Each row is a point on a tangle of strands that fork and nearly touch. The rows are in no order.
In the rows, zero is written as 128.
Two points are linked if the straight distance between their rows is under 163. Some points are linked to none.
(628): [112 116  54 127 158 118 124 154 118 137 123 106 185 125 117  78 116  51
 126 132 158 125 137 101  83 142 168 170 113 159 101 118 144 112 127  96
 136 123 120 150 177 121 125 134 156 152 122 107 173  73 114 132 108]
(316): [114  58 117 153 149 155 165 178 111 147 169 110 164 106 100  71 130 184
  95 143 142 124 142 161  90 145 125 112 138 115 155 117 131 108 153 123
 111 131 171 139 144 128 117 159  71 148 109 163 137 128 133 189  83]
(172): [118  81 155 133 170 142 159 153 142 144  93 114 138 111 144 168 102 185
 161 127 114 144 127 150 193 101 122 141 132 130 143 156 126 126 162 125
 116 150 110 117 117 145 150 121 159  78 108 122 168 126  99 113 118]
(765): [102  82 171  82 140 152 133 126 170 124 104  70 109  73 143 110 136 184
 147 126 119 143 121  99 103 122 180 107 148 152 146 121 143 108 194 122
 110 202 163 130 153 161 167 136 100  84 106 117 141 131  93 158  68]
(880): [123  88 130  90 160  65 143 144 115  82 143 109 100  72 134 190 102 148
  52 152 147 206  50 124 133  99 121 128 121  89 181 104 123 180 120 192
 150 168 146  74 134 129 132 193 133 126 125 123  86 121 116 154 135]
(898): [134 100 113 154 121 130 135 145 101 165 154 118 188  87 122  57 139 149
 141 186 158 150 156 159  75 129 118 107 110 152 115 129 141  90 102 111
 138  86 150 213 125 116  94  83  83 170 148 191 164 173 138 123 123]
(1013): [ 93  80  95 134 180 150 161 192 107 156 171 121 171 118 117  51 121 133
 102 124 161 131 133 153  73 136 156 131 139 149 156 124 143 100 130 123
 108 125 171 154 162 145 137 174  78 166 104 147 146 102 127 186  87]
(1099): [150 124  90  85  78 137  87  64 110 119  89 114 120 132 109 137 157 114
 128 100 115  98 114 136  57 171 168 159 124 144  71  57 149 141 159 124
 149 133 108 126 134  91 104 134  84 123 123 126  91 128 167 103 171]
(170): [104  85 170 134 154 174 171 152 122 133 153 116 129 132 104  92 142 173
  64 138 145 108 144 159 120 136 114 113 149 124 156 133 109 111 155 134
 115 134 147 128 132 152 121 175  59 131  96 139 121 121 142 180  75]
(197): [ 77 103 109  86 156 184 129 123 132 126 105 108 153 136 155  83 119  85
 120 107 166 109 147 124  73 128 195 145 131 172 111 123 131 107 149 116
 131 115 114 180 170 137 130 147  81 130  89 111 139 107 165 130 120]
(571): [145 160  87 121  55 128 132 103  86 132  91 118 115 147  96 120 154 117
 173 105  89  41 150 117  95 182  98 113 118 116  91 110 144 110 151 121
 111 107  97 139 103 106 107 119 131 137  91 117 100 113 157 135 148]
(50): [115 108 134  79 119 154 140 106 129 114 107  89 116 126 144 140 151 163
  94 154 126 101 115  83 107 132 146 116 126 128 102 110 149 104 161 122
 126 134  80 162 127  97 121 159  97 125  98 117 120 156 182 139 148]
(307): [117 120  95  71 108 157 129  84 115 120  99 101 129 136 133 134 160 118
  86 125 136  88 109 112  73 157 166 152 130 132  84  75 135 125 155 118
 149 120  85 153 132  93 112 154  89 130 103 114  95 134 190 123 182]
(232): [123  74 155 144 136 144 158 152 137 109 155 121 156  90 144 139 130 196
  55 178 133 154 137 112 153 108  96  83 142 100 138 136 126 110 145 127
 119 112 119 155 119 112  86 147  89 134 123 145 148 157 136 148 113]
(229): [159 136 129  91  70 130  71  64 120 160  73 123 154 138 128  95 136 144
 172 115 120  99 154 125  76 175 134 111 108 162  77 142 168 101 131 107
 134  93  99 205 129 127  96  88  67 121 141 173 143 138 151  75 147]
(143): [145 180 112 191 119 139 134 168 170 125 205 154 137 142 152  89 143 131
 115 114 109 118 149 111 145 127  92  70 137 120 146 135 125 122 137 136
  96 124 165 144 108 113 123 133 131 160 149 156 100 144  97 196 117]
(869): [ 95 105 168 112 138 200 127 103 120 147  99 150 122 167 115  93 127 121
 138 102 173  85 161 178 105 111 176 154 167 191 132 150  90 128 118 110
 139 104 135 136 134 164 144 125  57 105 117 126 139 134 170  89 119]
(907): [110  99 144 131 192 122 160 137 124 137 103 137 111 145 118 178  95 147
 108 125 137 134 111 196 174 123 111 187 135 125 163 142  96 174 103 145
 164 136 101  83 124 156 154 135 150 107 116 114 134 106 141  91 140]
(582): [129 185 139  81  99 132  94  73 158  95 129 107  46 147 153 144 155  81
  84 123 130 132  94 101  88 107 177 128 152 132 130  60 138 157 146 173
 116 164 124  94 125 106 157 157 123 141 142 103  59 154 159 140 149]
(394): [151 190  84 132 136  94 108 105 154 125 157 140 122 145 110  85 141  68
 117  91 134 169 118 164  58 133 153 193 111 168 160  60 132 160  95 142
 135 169 173  73 127 137 147 129 137 145 150 131  93  80  94 154 126]
(362): [112 162 128 157 121 149 128 133 121 140 127 126 154 118 153  70 123 116
 168 137 131  92 168 106 135 125  92  74 107 139 112 165 136  95 147 126
 114  85 111 211 114 137 128  68 139 151 112 147 157 144 144 132 105]
(71): [146  88  88 171 122 119 132 160 124 131 186 122 184  86 124  92 141 172
  94 184 140 187 138 141  92 128 113 108  99 110 126 105 138 115 109 114
 137 109 153 173 123  83  77 118 101 163 160 177 136 166 124 154 154]
(752): [133 153  71 190 110  76 126 169 106 111 192 163 196 115  94 118 129  74
 118 153 136 177 157 122 147 123  95 136  93  89 136 132 112 138  64 116
 144  91 153 117 116 114  64 124 172 148 172 143 113 130  86 146 169]
(1120): [150 140 168 133  92 144 110 129 159  96 179 133  81 131 140 120 158 179
  93 148 111 122 116  71 145 117 121  58 143  92 130 127 138 109 150 132
  84 143 149 128 105  97 132 154 112 143 141 148 105 181 128 180 105]
(1106): [189 167 141 107  43  98  62  75 119 120 100 135  60 152 117 151 144 108
 189  96  86 120 114 101 107 153 149 102 115 103  76 105 162 133 143 133
 103 132 123  99 112  92 133 116 133 131 150 121  90 157 137 120 158]
(452): [118 219  81 142 134 129 109 124 169 131 145 146 172 165 162 110 142  20
 119 119 133 125 138  82 139 121 147 134 125 155 108 136 116 126 107  94
 135 106 105 164 138 135 126  93 188 133 172  97 140 104 101 113 151]
(678): [156 153  97 126  64  88  83 114 112 108 118 108 118 101 126 164 132  98
 136 151 104 158 103  56 112 120 147 105  74  89  73  95 167 117 136 104
 120 128 104 140 126  74 121 110 173 143 155 120 110 160 160 121 169]
(285): [139 186  84 141  31  84  92  88 104 137 112 111 133 123  96 113 144  98
 221 112  98 127 191 109 117 196  99 149  94 124 102 130 159 110  89  86
  96 116 165 162 148 132  77  76 135 114 169 118 113 146  95  90 139]
(205): [135  92 133 162 123 133 129 130 106 165  96 128 156 115  89 143 105 152
 199 136 120 148 157 166 164 134 127 162 108 132 120 152 116 129  91 105
 160 114 118 112 128 136 126  87 142 103 151 129 179 140 119  71 163]
(746): [116 189 143 154 153 135 150 142 145 134 141 160  85 195 176 165 128  87
 132  85 118  73 130 148 187 147  91 118 159 133 137 159  66 176 106 150
 136 127  94  98 114 150 158 130 171 128 113  95  95 109 117 124 119]
(154): [134 132 140 136 234 114 148 177 140 123 143 161 138 132 136 164 103 146
 104 122 141 167  77 135 167 130  75 140 176 119 181 159 119 151 126 200
 132 159 190 116 140 177 131 173 142 144 128 114 152  48  71 119  94]
(551): [130 106 116 170 115 133 165 154  91 147 122 121 125 131  79 127 110 156
 183 113  93  78 165 172 163 157  84 134 118 106 142 145 114 134 141 141
 121 127 112  93 119 120 129 117 148 120  85 137 140 115 123 142 106]
(250): [120 206  63 145  62 111 124 110 106 118 148 134 148 144 113 119 160  59
 137 138 111 108 140 104 108 159 100 107  96 105 104 119 125 116 112  92
 121  95 114 145 115  97  88  91 168 139 149 116  92 139 124 135 177]
(529): [167 161  81 130  24  78  67  79 126 135  84  99 130 108 101 113 145 109
 196 117  85 137 154  98  80 190 130 125  92 142  79  96 194 111 130 101
 108 120 154 166 147 116  84  96 115 127 175 135  98 142 120 103 138]
(559): [145  91 124 140 130 108 124 164 149 112 158 131 125  90 133 161 119 170
  94 141 126 193 109 109 155  96 127 101 112  86 142 126 124 159 138 152
 125 164 156 105 118  98 112 155 148 126 146 133 118 149  99 147 145]
(1170): [130 123 161 142 178 113 145 152 151 122 129 156 107 143 156 201 100 140
 106 117 125 156 114 150 207 106  97 138 138 104 153 155  93 178 111 159
 144 142 119  93 109 141 128 150 169 117 136 110 110 125 112 112 137]
(493): [141 119  91 194 153  84 125 183 122 130 166 180 190 121  81 135 113 105
 129 140 139 182 139 143 158 123 103 153 112  88 151 143 110 152  67 149
 161 116 179  87 133 133  94 143 171 146 168 143 137  97  77 120 150]
(1140): [120 101 176 180 173 138 193 168 137 116 131 158 149 127 173 183  91 156
 105 116 118 100 153 138 238 103  55 100 190 106 151 182 104 117 160 151
  98  86  96 117 101 153 111 153 131 122 104 133 143 118 146 138  89]
(1057): [108 133  84 178 144 101 144 183  90 147 135 164 196 136  71 100 128  59
 143 150 153 119 149 118 137 115 125 173 139 148 147 146 122 118  44 110
 158  78 145 105 163 155 118 126 174 162 167 121 191  84  89  90 125]
(905): [149 111 149 133 121 124 106 114 132 125 142 140 144 111 154 144 140 180
  94 184 133 182 131 118 153 105  99  93 103 106  99 145 127 120 111 113
 140  94  96 180  97  98  91  82 116 141 161 150 159 186 142  99 168]
(1121): [111 192  81 149  61 112 117 107  98 130 140 129 156 137  84 113 148  69
 187 122 118 119 186 123 118 171 117 160 109 126 113 128 121 117  68  87
 127 105 143 135 140 127  84  79 153 112 164 111 129 136  99  95 157]
(507): [111 118  49 139 131 108 145 153  94 130 123 106 158 123  80 105 122  69
 116 130 130 102 136 124  85 170 135 174 107 139 105  98 136 134 125 114
 135 133 127 112 154 110 120 131 160 145 106 108 145  83 127 153 112]
(1146): [157 171 109 141 126  69  92 112 125 127 156 148 116 143 107 144 121  67
 143 102 141 166 123 158 123 114 112 159  83 109 154 114  97 189  74 155
 162 160 171  40 114 143 146 121 180 120 148 108  84 109  85 140 130]
(769): [137 139 129 152  88 154 107  96 113 171 132 143 170 131  98  92 144 119
 176 148 157 146 160 161 106 119 155 151 132 172 116 135 113 115  56 100
 164  74 142 159 127 140 104  69  83 131 200 157 164 169 133  60 184]
(574): [130 106 120 166 124 135 162 146  94 151 139 129 107 140  57 107 116 160
 170 107 114  84 161 213 126 162  89 148 136 111 180 137 101 157 114 160
 140 138 148  65 131 139 150 116 126 129  91 152 136 103 116 143  93]
(560): [147 134 129 115  86 154 138 101  82 148 105 136 125 178 109 114 148 159
 166 126  93  41 157 140 127 165  79 103 130 109 102 152 122 105 135 118
 118  81  68 139  83 117 104 113 103 130  84 147 127 127 165 127 149]
(1015): [118 131 121 199 135 146 162 171 107 150 189 169 197 129 121  69 148 104
  97 167 153 121 167 160 121  88  92 102 166 143 167 142 115  98  92 126
 120  64 141 171 104 135 106 106  74 177 160 181 137 146 139 133 138]
(139): [139  61 127 166 143 125 149 159 112 160  94 123 165  94  99 152  97 187
 200 139 112 155 142 166 176 122 115 142 113 116 138 154 125 126 137 111
 133 138 128 113 121 138 137  96 151  89 124 149 188 126  89  94 136]
(144): [157 104  95  98  70 124  86  77 105 154  77 104 153 118 107 124 135 134
 174 111 117 102 142 138  62 193 158 147  99 155  74 101 164 114 141 101
 150 114 106 163 143 104  91 120  70 118 131 153 125 125 155  86 156]
(1216): [197 167 157 124  29  72  52  92 134 126  96 137  59 142 134 155 125 122
 216 107  77 133 107  61 125 155 143  71 110  97  79 116 199  98 138 118
  84 120 125 128 127  93 153  98 155 137 156 131 111 159 129 118 141]
(850): [118 100 178 200 162 155 179 182 110 131 157 170 154 142 133 129 120 129
  89 116 134  77 171 161 191 114  65 103 205 109 173 175  77 121 139 155
 104  81 134 117 112 170 116 148  78 147 108 146 134  99 167 146  82]
(1256): [160 150  75 129  63  93  75 101 127 126 109  91 144  96 114 133 141 102
 157 142  99 164 125  77  80 152 151 123  75 125  68  86 173 114 133  95
 129 133 133 161 141  91 100  95 145 139 170 129 116 147 139 116 151]
(861): [106 142 100 117 194 135 156 184 117 164 168 160 164 156 109  44 136  89
 102  99 170 134 118 154  70 116 172 166 162 195 163 121 130 105  90 121
 120 119 160 144 158 165 150 180  78 182 118 140 143  74 118 154 116]
(364): [144 203  84 111  60 102 104  81 102 109 137 140 132 148 133 129 176  73
 116 146 113 111 102  88  98 152  93  70 100  89  90 125 143 103 127  93
 130  82  90 162 104  83  96  82 164 154 151 133  83 163 149 123 210]
(599): [113 136 116 118 115 158 146 105  98 130 139 141 147 164 141 113 162 124
  63 181 135  97 121 132 118 133  92  99 134 104 110 137 106 122 126 107
 140  66  67 172  90 103  87 111  96 147 127 147 112 155 179 119 197]
(989): [102  33 185 102 175 128 186 144 140 116 107 114 134  78 113 176 133 224
  93 162 146 173 100 173 144 122 132 125 154 117 175 130 126 130 154 126
 140 153 145 101 129 159 133 156  84  81 104 137 147 125  86 149  94]
(328): [142  56 143 108 132  86 141 143 110 100 138 118 100  81 120 182 112 186
  83 151 132 193  86 145 148  93 120 125 115  70 150 116 119 174 140 161
 136 164 132  71 118  97 121 166 134 108 116 148 101 152 117 147 150]
(411): [136 104 181 142 139 140 171 136 127  98 132 135 139 121 174 169 109 198
 105 146 101 103 140 113 217  92  62  77 156  96 127 170 137  87 172 125
  85  84  77 137  99 117 109 139 136 122  99 150 151 158 149 144  91]
(1068): [133 126 210 106 138 134 145 105 123  89 122 138 126 121 184 149 133 208
 109 163 104  95 122  85 201  89  67  56 141 112 105 169 163  50 160 114
  82  74  71 172  96 124 122 112 134 125  93 156 159 175 156 135  72]
(1211): [101  93 125  88 153 137 143 134 153 122  96  70 112  90 150 130 120 139
 143 114 111 131 112  93 116 122 173 132 135 146 133 110 158 121 193 146
 108 196 124 126 158 134 176 147 140 105  93 102 147 110 111 143  86]
(251): [166 156 148 124 123 107  94 101 145 127 153 131  66 147 143 156 121 119
 133  99 137 155 111 162 135  99 113 120  99 106 159 120  97 194 109 169
 142 173 158  55 104 122 161 135 154 125 142 114  71 141 101 140 130]
(855): [131 184 155 120 101 162  80  75 155 143  86 139 138 142 166  89 109 101
 210  89 118  92 168 105 135 128 130 103 126 164  85 170 142 103 146 105
 129  86  97 206 136 151 142  48 120 103 130 128 146 139 145  75 126]
(1240): [143 173 162 110 102 113  90 103 145  94 124 105  23 124 159 153 126  99
 124 136 127 138  91  94 109 100 168 103 149 102 147  71 149 147 147 188
  92 181 142  70 116 104 184 159 144 140 131 107  84 164 145 143 117]
(874): [152 154 119 129  82  81  88 142 120  96 146 127  92 105 150 169 122  88
 112 150 123 164  87  51 147  88 166  95  93  72  96 103 154 135 137 133
 113 143 122 110 117  75 139 140 192 137 150 107  98 168 151 136 161]
(969): [121 138 170  80 134 172 118  72 167 122  81 109  89 159 154 147 121 133
 148  83 115  92 139 138 137 117 166 156 147 166 106 133 134 138 170 124
 133 152  88 142 135 133 147 129 120  84 105  97 120 135 151  99 122]
(1159): [ 98 100 196 104 183 146 175 142 164 124  85 107 109 126 155 177 106 178
 137 121 122 126 114 147 192  97 123 129 153 153 164 159 125 122 166 143
 111 159 105 112 116 174 158 149 151  71 103 103 141 123  99 130  79]
(1252): [125  88 201 100 138 178 112 107 184 147 107 101 118 103 134  84 133 191
 154 120 133 145 141 135 115 115 170 126 140 157 133 147 117 107 169 100
 122 179 190 136 136 177 152 117  76  78 124 128 145 137  92 127  78]
(807): [ 84  46 157 136 188 143 177 176 139 133 111 137 176  93 157 145 102 153
  98 165 164 166 122 133 171  92 126 121 154 152 158 161 124 106 130 129
 131 106 128 157 127 169 121 146  93 116 127  96 176 114 136 113 105]
(667): [ 97 120 108  90 126 182 117 108 138 126 120  93 140 123 151  64 145 115
 128 107 147  94 148  98  49 142 179 118 129 160 101  99 154  96 177 119
 112 138 134 185 158 127 130 154  69 127  94 128 113 124 167 158 109]
(503): [101  91 107 102 168 139 167 131 109 130  93  86 118 118 124 137 108 131
 120 110 125  97 118 148 117 143 140 162 115 144 129 115 141 134 168 144
 128 161  97 113 151 126 162 150 137 116  67 109 139  97 146 139 106]
(70): [106 102  66 106 155 109 155 113  85 125  88 104 127 118  93 137 104  84
 114 111 132  82 115 164  71 172 141 199 108 138 115  87 138 148 141 126
 155 146 102  80 163 116 159 135 140 130  67 109 143  70 151 132 103]
(562): [118  96 122 103 194  75 146 164 131  89 140 133 131  96 139 203 101 135
  41 146 144 213  54 114 164 114 124 150 127 102 155 127 112 173 110 174
 164 148 133 108 143 143  96 191 158 136 137 109 112  98 112 130 152]
(88): [101  81  80 116 165 145 115 143 120 150 105 106 184 100 138  70  95  76
 167 124 162 136 148 121  78 129 192 156 114 169 104 137 140 100 130  95
 137 110 135 171 180 132 136 117 125 141 110 122 178  98 125 108 108]
(968): [148 143 107 145  75 109 132 122  91 135 101 109 105 129  87 153 121 132
 204 108  78  89 155 135 145 167  93 138  94 110 103 131 135 126 137 122
 109 140 105  95 116 102 121 112 165 116 103 113 115 127 119 130 126]
(669): [124  98 129 135 159 122 162 108  98 134 115 129  92 146  87 150  93 172
 128 118 130 107 118 235 129 141  83 181 128 105 190 137  97 183  98 149
 165 138 114  49 130 146 175 120 120 116  87 147 128  96 142 113 120]
(162): [149 105  64 180 112  83 128 168 112 114 194 139 183  91 100 110 129 124
  89 164 135 198 134 128 119 121 111 122  84  84 125 110 124 143 100 127
 142 105 152 131 121  89  67 138 142 155 158 161 102 143 118 164 172]
(715): [130 147 115 130 135 136 101  79 140 134 103 133 120 144  95 136 110  91
 172  79 126 116 150 183 113 145 164 197 129 162 131 122 114 168 107 131
 176 159 137  85 155 144 157  91 148  96 135 106 142  95 105  75 121]
(56): [143 163  90 126 118 133 107  97 158 126 146 106 104 130 118  81 154  99
 115  98 122 144 126 145  51 137 173 162 128 172 126  43 148 147 144 149
 115 170 171 104 134 110 145 136 104 140 144 133  87 124 123 167 134]
(40): [117 111 134  94 115 129 145 134 124  93 130 103 103 115 148 171 133 164
  71 175 113 128  93  73 148 111 132 109 127 100 115 115 143 119 147 136
 119 130  69 138 118  81 118 174 133 134 114 119 107 166 171 146 162]
(692): [157 162 134 162 103 121 115 155 166 108 202 144  91 126 145 104 151 146
 103 121 115 147 120  94 127 107 119  69 135 107 143 103 137 131 144 155
  83 157 181 108 102  99 135 164 126 153 158 152  74 171 109 208 119]
(1029): [105 191 112 145 131 149 143 123 129 146 120 157 118 188 143 138 137  55
 135  94 126  73 155 137 155 145 131 143 152 147 121 151  76 156 101 122
 151 105  89 117 124 142 142 104 174 107 130  91 122 101 133  96 144]
(391): [ 94  83 197 119 135 208 145 113  93 140  83 150 113 168 122  92 117 148
 174 109 154  67 178 172 145 108 130 136 154 169 132 176  88 101 139 106
 108  95 108 113 102 179 149 124  74 107  84 140 143 118 191 104  85]
(1265): [142 153 214 115 129 130 113  89 147 105 132 155 108 128 190 137 142 184
 111 154 112 117 115  72 187 105  82  46 130 124  99 168 157  76 140 108
 105  85  96 201 104 116 141  71 140 137 123 142 160 190 138 122 100]
(837): [130 140 165 145 194 132 148 170 167 120 152 153 115 138 152 175 108 145
  93 106 128 148 107 136 185 120  80 114 163 113 177 156  99 160 124 186
 129 158 170 111 119 162 129 169 134 136 133 115 113 101  87 140 102]
(946): [ 95  90 164 158 166 163 182 176  98 133 164 148 147 145 102 106 135 135
  37 142 151  98 141 174 137 122  92 119 188 119 168 146  89 119 129 142
 115  92 133 137 133 164 105 181  40 152  97 144 113 108 170 165  96]
(743): [ 95 158  77 135  88  67 129 132  79 108 148 147 138 143  43 129 136  55
 154 123 128 124 173 145 101 164 105 213 111 114 141 107 108 150  49 109
 146 133 174  55 146 142 103 106 178 118 139 107 134 105  89 129 123]
(63): [126 138 136 101 122 164  94  84 161 136  78 110 135 131 159 129 104 112
 180  89 108 118 151 110 137 116 172 148 124 165  79 142 148 121 167 102
 143 131  90 178 152 136 138  94 125  88 121 108 148 123 148  70 132]
(487): [139 166  79 123 181  90 123 140 138 139 159 148 138 148 102  87 134  83
  94 107 158 155  89 168  69 144 144 205 126 163 166  93 131 145  83 141
 150 156 165  89 158 154 154 157 131 169 140 135 138  51  98 141 118]
(1066): [126  63 114 136 141 140 124 150 132 168 131  99 182  68 149  78 117 170
 152 169 153 170 138 138  89 124 155 112 103 148 117 130 139  93 123  93
 139 119 168 191 148 127 112  91  88 137 138 160 181 153 119 115 116]
(1208): [129 157 113 100 104 172 110  91 165 126 146 108 121 141 136  70 173 125
  99 113 130 110 131 105  53 137 174 128 142 167 105  75 151 110 161 120
 109 150 146 162 135 109 124 146  65 124 137 138  94 148 152 162 143]
(519): [155 179 136  97  82 141  85  68 148 118 130 139  64 176 133 139 157 105
 131  93 116 110 114 133 102 130 150 126 132 125 103 103 113 167 141 141
 126 146 121  97 109  98 140 119 126 121 142 112  72 151 138 131 166]
(201): [135 121  87 113 120 110 100 109 135 124 133 112 134 121 106 144 135  91
 103 125 141 178 111 136  95 137 176 181  84 129 102  78 117 164 120 120
 158 153 139  98 147 109 124 125 147 129 151 117 114 128 131 133 165]
(1096): [114 169 113 112 131 109 138 130 121 108 115 124  90 153 153 192 113  73
  86 117 109 103  95 103 163 119 126 153 114 105 107 117 110 167 132 133
 129 139  69  99 117 105 144 148 199 130 116  87  80 114 152 133 146]
(1073): [122 117 135 182 109 137 141 139  96 156 135 162 133 146  65 128 136 122
 174 126 129 124 168 186 152 133 120 164 138 116 150 146  88 153  47 132
 175  91 136  76 128 145 124  99 135 121 164 131 146 137 116  86 168]
(929): [146 102 213 130 128 189 102  98 157 167 104 132 111 142 117  84 124 191
 187 107 124 106 165 160 152 125 134 127 146 153 127 171  96 114 144  98
 119 144 170 115 106 175 151 100  79  85 130 148 160 143 112 107  80]
(151): [160 138 170 106 108 104 106 100 126 104 119 102  35 126 156 177 107 131
 139 124 124 144  87 137 134  89 132 116 116  94 160 105 135 172 140 174
 106 185 131  48 103 107 183 145 157 119 121 114  90 152 124 134 118]
(914): [111 175 111 106 149 126 125 106 143 124 123 134 105 175 145 165 132  60
  83 103 134 122 110 135 142 132 149 177 129 139 122 117  87 181 111 129
 156 137  90 111 131 137 133 128 175 122 138  88  93  99 144 107 154]
(572): [128 116 106 121 199  89 142 186 142 100 134 132 143 103 152 185 100 117
  61 138 138 187  74  74 179 117 115 141 135 117 137 141 125 150 132 165
 135 154 132 125 144 137 107 186 191 147 139  93 149  74  85 125 129]
(1151): [115 131 156 104 113 190 142 100  88 141  82 145 118 188 131 104 133 145
 171  97 122  29 171 151 131 139 111 118 143 147 107 162 105 100 153 117
 115  88  70 138  91 149 125 120  98 104  62 137 128 113 189 116 124]
(323): [152 149 173 110  90 120  95 115 159 104 134 125  88 116 178 158 127 180
 140 148 103 139  96  49 165 102 134  63 122 105 111 143 169  88 145 111
  95 136 106 169 128  85 149 100 158 129 137 132 149 181 137 123 131]
(923): [124 114 122 119 219  98 138 170 150 126 103 132 141 124 143 165 106 125
 106 127 147 169  79 112 172 125 118 162 137 136 159 151 127 153 139 160
 141 170 142 116 149 161 147 162 182 128 129  86 170  54  66 105 107]
(412): [124 156  88 117 201 102 140 162 116 162 150 174 151 157  88  77 142  90
 106 106 175 139  91 172  79 117 168 205 160 180 164 122 129 128  65 129
 162 119 164 103 176 173 160 172 108 185 136 141 163  62 108 110 116]
(142): [115 116 105 164 175 123 139 170 124 171 133 173 171 145  78  90 131 101
 145 124 159 137 128 159 121 107 159 178 149 161 161 143 121 130  53 133
 166 104 177  96 161 168 153 136 130 161 167 136 175  94 101  90 131]
(444): [111  12 162 104 162 139 160 144 130 153 103 107 152  65 133 143 132 221
 141 167 151 172 116 160 128 125 161 126 132 130 142 131 125 108 150  80
 133 141 158 136 139 146 129 118  69  80 110 148 185 142 100 125 118]
(998): [ 99  91 202 101 195 127 186 146 156 101 102 113 115 106 129 198 110 193
  92 144 135 154  84 160 161 118 106 117 169 135 199 151 125 141 145 164
 137 168 129 103 121 185 140 170 117  86 113 112 124 101  85 144  76]
(393): [113 120 210  69 147 156 149  79 170 105  89  85  64 143 146 174 124 173
 125 122 117 115 108 151 142 110 142 144 151 159 158 138 133 134 157 140
 128 177  95 101 120 148 160 152 126  78 107 100 113 142 123 129  90]
(854): [178 140 172 111  60  84  69 118 135 113 120 128  71 108 165 158 119 178
 180 151  86 136  86  34 147 123 141  60 123  94 104 120 203  69 143 117
  70 145 116 154 131  81 163  95 163 133 139 157 150 165 149 118 128]
(894): [106 186 118 127  98 139 106 104 109 135  82 126 155 117 148  75 113  80
 212 107 125  76 177 100 114 144 106  92 102 153  90 168 154  85 145 119
 122  82  96 222 133 146 126  52 152 135  98 136 144 123 145  94 113]
(207): [157 116  90 161 103  82 116 171 122 104 156 125 126  81 128 157 108 124
 116 143 114 177 111  78 150 101 125  91  91  76 115 117 146 148 141 142
 112 152 150 102 115  79 116 146 190 139 149 126 113 146 107 155 135]
(230): [150 136 186 107  94 129  97 127 177  97 153 125  60 115 154 155 143 175
 122 148 113 148  96  67 155 101 154  72 142 100 131 130 146 117 146 135
  94 173 145 118 118  95 151 145 135 119 148 122 121 182 122 150 118]
(821): [115 116 173 151 152 184 127 128 158 169 114 151 127 155 130 101 119 132
 157 111 151 110 161 162 153 109 146 144 157 167 145 160  94 131 111 126
 145 125 158 125 119 173 158 109 101 108 147 112 156 130 129  98 116]
(838): [139 166 108 102  90 126 113  91 105 110 144 139 126 153 147 131 167 122
  79 168 121 113  98  87 114 133  95  74 111  84  93 131 133 115 132 110
 130  77  74 174  91  79 101 104 131 163 139 147  98 169 166 129 210]
(241): [107  51 135  88 157 154 123 130 157 155 108  89 159  66 166 107 124 169
 144 154 155 177 128 125  90 125 191 124 116 154 115 124 135  95 137  82
 143 141 158 176 164 140 123 112  72 103 126 127 181 146 116 116 121]
(819): [124 167  90 135 120  67 109 126  99 121 159 164 143 148  70 135 129  51
 113 123 149 159 128 159 109 134 122 196  93 115 146 105  89 178  54 128
 177 133 155  47 130 152 116 120 177 121 151 123 103 100 107 138 147]
(975): [130 180 118 175 115 152 135 150 149 132 182 134 152 135 154  55 146 131
 135 131 118  94 162 104 129 130  91  60 128 134 135 145 137  97 149 120
  97 101 148 190 110 124 124  98 124 155 133 158 125 150 116 179 100]
(843): [123 154 123 111 110 124 139 126 119 100 120 125  90 150 158 184 126 118
  92 140 104  94  96  82 166 112 122 121 118  90 101 124 134 133 147 127
 116 117  58 129 107  82 134 153 173 137 110 106  85 145 169 139 167]
(915): [116 193 157 155 193 147 147 173 164 130 167 162 109 179 179 146 135  91
  97  92 129 100 113 123 187 134  90 106 179 149 152 159  79 150 110 166
 120 132 143 140 119 182 136 165 129 143 130 100 111  96 107 145 107]

Follow the links from the first point to the second, and from the first to the third. Name the last point that the two ways share.
(229) / (880) / (968): (837)
(1066) / (1073) / (63): (1159)
(968) / (746) / (562): (837)
(139) / (493) / (362): (1159)
(819) / (170) / (975): (323)
(1240) / (143) / (1013): (323)
(519) / (1057) / (56): (412)

A fork is a point with three links. Follow the links from the first point to the second and name the forks in between, in order.
(142) / (1211): (412)
(529) / (1096): (837)
(692) / (205): (1159)
(854) / (56): (323) (412)
(1159) / (850): (323)
(989) / (519): (1159) (323)
(1068) / (205): (323) (1159)

A fork is a point with three links, a tip a point with one. Leave the first point through the second and follow the links. Name the first fork or tip that comes.
(914) / (1096): (229)
(1216) / (1106): (743)
(1211) / (503): (412)
(752) / (162): (1159)
(151) / (1240): (323)
(364) / (250): (837)
(923) / (572): (599)
(241) / (1066): (493)
